Each row is a point on a landscape with many peaks, with its height.
From any point a climber steps to the highest of the 2 points nearest to it. It stops when none of these is higher. Distance is the straight distance between rows; heights are no part of it.
J_817 h=0.55: [  5  18  -4   0   3 -19  11 -10 -13 -27 -24  -2 -25  -4   3   9   7 -17
   1  15  27]
J_450 h=0.97: [-37  15   0  -5   5  15  16 -22   2  -5  -4  -5  -7 -36  11   1  -7   1
   9 -23  11]
J_346 h=2.13: [ 12  15  -2   6  15   1 -23  12  -6  17  -9  -3 -17  -1  -2  10  13 -14
  -1  24  16]
J_47 h=5.73: [-10  10  -6  17   5 -25  18 -13 -13 -32 -19  -2  11  -5  -4  15   2  -1
 -19  18   3]
J_364 h=3.69: [  4 -12  15 -22  -5  19 -10  -3  19  24  12  -7 -18 -20  15  -3   2   6
   7 -29   2]
J_575 h=0.95: [ -2  11  -6   9   0  -3 -10 -11   6   8 -25  -6   9   0   9   2  10 -20
 -33  -3 -15]
J_652 h=5.96: [ -6 -19  -1 -15  -5 -14  31 -11  -9   0  18  -2  23  17  -2  -8 -28 -10
  21 -17 -13]
J_148 h=0.73: [ -1 -14   4 -11 -10   1  27   6  -9 -18   9   9  -7  -1  -5   2  -2   8
  25  -9   4]
J_684 h=1.55: [ 10  -1   1  -3  -3  -3 -18  40   3  41  27 -25  10   7 -13 -11  -5   0
  21   9  -4]
J_444 h=4.59: [  5   0  -5   9  -4  -5  -8  23   6  -2  15  -4  39   8 -18   4   1  17
 -22  -1 -28]
J_661 h=1.27: [ 11   3  -1  -2   3 -20 -14  -5   9  16   5  -5 -18   5  -4   5 -18 -15
  11   3  11]
J_655 h=4.38: [-17 -10  11 -16  -5  27   3  11   7  36  15 -21 -15 -21   3  -7   4   1
  35 -22  12]
J_156 h=1.04: [ -2   6 -11  14 -10   0  -2 -13  24  -5 -29  -4  -2  -7  24  -8   8 -10
 -35 -16 -17]
J_846 h=5.40: [ 31 -19   4  -4  -4 -15  10  -4  18 -29 -10  16  -2  28   5  -4   6   5
  -8   6  -5]
J_918 h=0.93: [-26  10   3   0 -12   0  13  -8   2  -4  -1 -14 -17 -33  -5  -2  -5  -3
  18 -20  15]
J_591 h=4.83: [ 18 -25   5 -11  -3   6  10  -4   1 -16   2  27  -1  25   0  -2   0   8
   6   4   1]
J_157 h=4.58: [-10  -9   1   3   6  24 -14 -27  15   5 -24   8   3  -5  18 -20  -3 -15
 -22 -20  -7]
J_608 h=2.51: [ 16  11 -15  31  23 -11 -31   7 -15  -7 -13   9 -14  15 -17   3  14  -9
   3  35   8]
J_581 h=3.87: [ -5  16   6   0  -2   7   1  10  -3  20   9 -10  22 -17  -1  16   7  11
 -22  -5  -4]
J_39 h=0.61: [  6  22  -6 -12  -4 -17  22  -8  -5 -25 -16  -9 -13  -9   4  28  13  -5
 -10   9  11]
J_365 h=4.75: [-27  17  -5  24   7  13   1  14  -7 -15   9   1  32   4 -24  -5   5  19
  -1  13  -4]
J_15 h=3.62: [ -9 -16   4  16   0  19 -20   5   7   5 -10  12 -22  -5  10 -19 -15  20
  17  -7  26]
J_185 h=1.00: [-33  20   1   3  -1   5  21 -25 -13 -17 -11   6  -3 -25   7  15  -9  -3
  -4 -13  11]
J_465 h=3.97: [  8   0 -11 -24  -4 -18  -1 -30  24 -13 -12  -9 -29 -31  23   0   8   0
  -5 -25 -15]
J_794 h=1.19: [  0   7  -6  -4   2 -30  10 -31   8 -12 -24   7 -10 -11   9  -5 -20 -24
  -9 -12   0]
J_221 h=5.60: [-22   9  -4  17  15  21 -22  -2  -2  18   9  -1  38   6 -14  -7   1   6
 -16  10 -21]
J_131 h=5.87: [ 10  -3   2  22  16 -17   0  -9   2 -16 -23  14  23  28   4  -5   5 -10
 -17  26  -6]
J_30 h=4.67: [  9  18 -23  24   9 -13 -26   4   4   9  16  -8  23   6 -27  -2  12   7
 -14  12 -10]
J_740 h=4.44: [-10  19 -10  18   0   8   2  18  -9  -7  14  -6  24  -7 -20  12  23  23
 -16  19  -8]
J_979 h=1.81: [  8  17   4 -17  -7  -8 -13  11   2  18   6 -10  -7  -7  -4  10   8  -6
  -3   9   3]
J_520 h=4.37: [  5 -14  15  -9  -2  -3   6 -10  -7   4   6   9  10  19  -4   1 -15  -2
   7   0   2]
J_766 h=3.45: [  8   5   8  -1 -17   0   2  21  13   3  12  -9  -4 -28  -1   9  18  26
  -7 -12  -4]
J_815 h=3.93: [  1 -21   7 -17   4  33 -15 -15  11  17  -1   9 -26 -10  23  -9   5   2
   8 -14   4]
J_258 h=1.05: [-12  11   1  -9   2  12  14 -27  -7  -7 -17   0  -5 -10  12  11   6 -12
  -6  -7   4]
J_868 h=3.50: [ 18  -7  13 -13 -12  13  -2  12  14   9  11  -5 -23 -22   6   3  17  14
   4 -15   6]
J_480 h=1.51: [ 30 -22   6 -15 -10   9 -13  27  -5  23  21   2  -2  17  -8   6  13   2
   5  22   0]
J_673 h=4.14: [ -3   1  -1 -26  -5  13  17 -18  -3 -26   2   8 -14 -17  17  18  23  17
  -8 -13 -17]
J_242 h=5.92: [  7 -16   0  -5   1 -22  27  -6  -7   0  15   4  -7  27  -2 -22 -37  -3
  45   0   7]
J_639 h=1.67: [ 17   1   9 -13  -5  -5 -14  27   1  26  22 -15   4  10  -9  13   0   1
  11  16  -4]
J_189 h=6.49: [ 18   0  -7  16  11 -33   7  -6   3 -27   0   8  27  28  -6  -4  -2   3
 -25  20 -15]
J_135 h=2.74: [ 13   3 -14  30  21   1 -31  -1  -6   3  -6  20  -3  19 -11 -15   0   4
   4  38   2]
J_583 h=2.99: [  5 -10 -10  33  11   8 -30   2  -1  -9  -6  16 -11  10  -6 -16  -4  14
   5  10  11]
J_502 h=4.32: [  1  -1 -13  17   0   1 -18  22  10   3  20   3  22   8 -23  -3  11  17
  -3  16 -13]
J_665 h=4.11: [ -8 -24   8  -8  -8  22  -9  27   7  29  17 -13 -17  -7  -1 -20 -13  13
  42 -19  13]
J_164 h=4.45: [ 15  -6   4  -1  -4   7  -2  15  -1 -15   6  10  20  22  -7   1  15   9
 -13   7 -14]
J_696 h=5.37: [ -7  14 -11  21   7 -14  -3  -3  -8 -12 -13  -1  15  -7 -16   4   0   5
 -23  14   4]
J_683 h=0.91: [  2 -39   7 -14  -8  33  17  27  -9  -6  15  22 -10   4   0  -3   5  22
  24  -5   0]
J_870 h=3.79: [ 15  -4  -5 -19   0 -14  -9 -23  23   4 -16   2 -30 -15  22  -5 -12 -10
   5 -23   0]
J_370 h=1.95: [ 20  13   5  -3   4 -18 -20   3 -10  21  -2 -13 -11  -2   1  20   6 -25
 -13  18   2]
J_219 h=1.44: [ -1  -1  -2  12  -4   5 -25  37   4  28  16 -11  -8   4 -11 -20 -10  10
  31  10   4]
J_94 h=4.61: [ -7   3  12 -32  -3  19   7  -1  -5  33  24 -14 -10 -12   3   5   0  -7
  31 -14   1]
J_391 h=0.69: [-15  -5  -5  30  -4  13 -25   0  20  -5 -25   2  -1 -24   5 -30  15   4
 -35 -13 -22]
J_308 h=0.48: [ -5  18   0  14   7   1   2  -4 -31 -25 -27   7 -23 -17   5   4  15 -16
  -6  13  12]
J_136 h=1.26: [ 14 -21  14 -17  -3  29 -18  43 -10  16  19   7 -12  17  -6   2  11   9
  13   8   5]
J_946 h=5.64: [-10  -9  -1  -3   6  -6  15  -8  -4  17  13   1   9  18  -3 -19 -42 -13
  40 -10   1]
J_555 h=4.99: [  1   0  12 -25  -5  28   4  10 -14  33  15 -11 -16   5   4   2  -1  -9
  31  10  17]
J_595 h=5.38: [  0  12  -1  13   1 -17  19   0 -10 -39  -1   1  19  13 -16  14   1  13
  -9  15  -2]
J_537 h=1.23: [-12   6   0  -3  -3 -22  -2 -16   4  -6 -15   1  -7 -17   1  -1 -20  -9
   3  -6  20]
J_898 h=0.92: [  1  -2 -11  15 -11  19 -17  -7  23  -5 -28   5   6  13  18 -15  17 -11
 -39  -2 -25]
J_237 h=5.62: [-25  -8   9   8  10  27 -12  -9  -5   8 -12  17  18   2  -1 -12 -12   2
  -4   5  10]
J_819 h=0.67: [  2  14   0 -14  -9  -8  25   4  -6 -20   3   5  -8  -3  -2  14   6   1
  10   5  14]
J_915 h=5.94: [ 22  -3  -6   6  -5 -42   9  -3  11 -24  -7   7   7  21  -1   8   1   6
 -11  12  -6]
J_264 h=4.77: [ -2  -3   2 -28  -9  -1  26  -4 -17 -14  20  -2   2   0   3  18  13   2
   5 -12 -18]
J_224 h=3.64: [  2  17   4  -4 -13  -6  17  22  -2  -6   9 -22   2 -21   3  22  20  19
 -19 -12   5]
J_908 h=5.36: [  8  -9  -2  18   4   1 -11  -8  11  -3 -11  14  17  26  -5 -10  -4   2
 -22  27  -7]
J_446 h=1.17: [ 12   3   7  -8  16 -37  -8 -24   7  11 -24 -11 -17   5  12   9  -9 -41
  -1   0  -2]
J_966 h=4.35: [ -4 -12  -5 -27   0   8  41  -3 -26 -13  21   1  22  -2   6  33   4  -1
  -4 -13 -26]
J_827 h=4.23: [ -6 -16  12  -6   5  34 -15 -20  15  10 -21  15 -11 -11  32 -11  13  -8
 -10 -19   3]
J_620 h=5.98: [  6 -18   1  -8   6 -25  27 -14 -11 -27   4  16 -11  24  -4  -6 -28  -2
  28  -1   6]
J_811 h=0.85: [-13  -2   3  15 -10   5  12  26   5 -17   0  -5 -31 -29  -8 -12   6  29
  16 -11  20]
J_722 h=5.51: [  4  14   7 -14  -4 -30  22  -1  -9  20  18 -27   5  10  -8  17 -21 -20
  22  -2   3]
J_765 h=6.30: [-31   7   7  15   6  22 -12  -7 -13  14   1   7  36   0  -5   3 -10   8
 -20   2   2]
J_721 h=1.22: [ 10  11   2  -7  10 -42  -9 -16  12  16  -8 -15  -3  -6   2   6 -22 -28
   6   7   7]
J_804 h=6.44: [ -2 -16  -5 -10  -3 -25  36 -25  -5 -26  14   6  12  18  -6   2 -25  -9
  17  -6  -9]
J_275 h=0.81: [-12 -32   3  -7  -6  18  26  26  -8 -12  11  17 -11   0  -9 -11 -11  13
  37 -20   3]
J_532 h=1.28: [-11   4   2   2  -1  -1 -10   2   2   0  -6  -1  -4 -17   1  -2 -11   4
  -1   3  12]
J_837 h=1.08: [ 10   2   6  -2  15 -28  -7 -20 -11  -2 -37  -8 -15  10  19   4   8 -57
 -14  -5  -3]
J_882 h=1.35: [ -4   7  -3   4   1 -10 -16  13   4  19   8  -8 -10  -2  -8  -9 -13   6
  19   3   8]
J_984 h=5.15: [  6  -6   0 -23 -10  -9  17   0  -1   6  23  -9  12   2  -6  11  -3  -1
   7 -16  -8]
J_352 h=0.84: [  2  25  -6  13   8  -7  -6 -10  -5  10 -27 -16  28   8  14  13  10 -32
 -45   3 -16]
J_933 h=5.07: [ -3  14 -10  24   9  12 -32   3  14  24  24  -2  31  -2 -22  -4  15  12
 -20   5 -12]
J_976 h=6.16: [ -1 -14  14 -12   0   1   4 -10 -16  35  19  -2   7  31  -5 -13 -29 -12
  28  -4   5]
J_642 h=5.00: [  4   6 -10   9  -5  -9   9   6  -1 -16   8  -2  31  11 -17   3  -6  18
 -18  14 -13]
J_13 h=3.88: [ -6   7   4 -14 -13  12  23   3   2 -14   5  -6  -4 -26  11  18  24  16
 -18 -17  -9]
J_265 h=0.89: [-21   7   9   5  -3  10  13   6   0 -12 -11  -3 -29 -34  -1 -10  -1  16
  22 -21  29]
J_764 h=3.31: [  8 -27   2  15   0  22 -22   5   2 -14 -10  26 -18   7   9 -16  -2  21
   4   7  20]
J_784 h=5.03: [ -2  -9   1   6  12  26 -22 -18   3  16 -18  17   4   8  12 -17 -14 -10
 -12  -4   5]
J_182 h=4.13: [-17  30   0   1   0   8   0  17 -12   2   9 -22  22  -4  -9  16  11  12
 -23   9   0]
J_327 h=3.85: [  0 -24  11   7  -4  14  -9  23   8  15   7   7 -22   0   6 -26 -19  17
  28 -10  21]
J_963 h=1.13: [ -4   8 -10   1  -1  -7  11 -28   2 -16 -26  -2  -1  -5  16   4  -4 -16
 -22 -11  -4]
J_384 h=5.04: [-17  22 -21  34   8  -9  -7   2  -6 -17   3   2  24   2 -29  -6   4   9
 -11  18  -6]
J_737 h=4.18: [ 13   8 -12 -22  -9 -16  20 -19  16 -20   1 -10  -9 -23  24  11  15   9
 -15 -28 -12]
J_832 h=5.53: [ -3  -6   2 -18  -5 -19  31   1  -5  24  24 -11  15  15  -1   7 -22 -17
  13  -6 -14]
J_866 h=2.31: [  6  21  -3  20   6  -7 -22  14 -15  -6 -19   6 -10  -7 -10   0  13  -9
  -9  33  19]
J_423 h=4.41: [  4   9  -6 -28   6 -12  22 -24   1 -20   4   3  -8  -9  19  14   8   1
  -4 -10 -20]
J_796 h=5.52: [  0  -3  14 -19  -7  10   4   7 -17  32  22  -5  -4  20  -4   0 -13 -18
  21   5   6]
J_225 h=1.06: [  3 -24  15 -16  -7  32  -1  22 -12   9  17   6  -7  11   3   5   9   8
  32  -4  12]
J_989 h=4.89: [  8  -6  -7  16   2   5 -13   8   9 -18  -4  23  14  20 -11  -6  12  19
 -11  21  -4]
J_317 h=0.79: [  4   0 -18  34  -1  22 -30   0  26  -7 -21  -1   1  -5   8 -22  30  -2
 -39  -3 -26]

Where does a climber stop that starts at each point below?
J_581: J_47
J_868: J_765
J_327: J_976
J_450: J_639
J_817: J_639
J_837: J_639
J_446: J_639
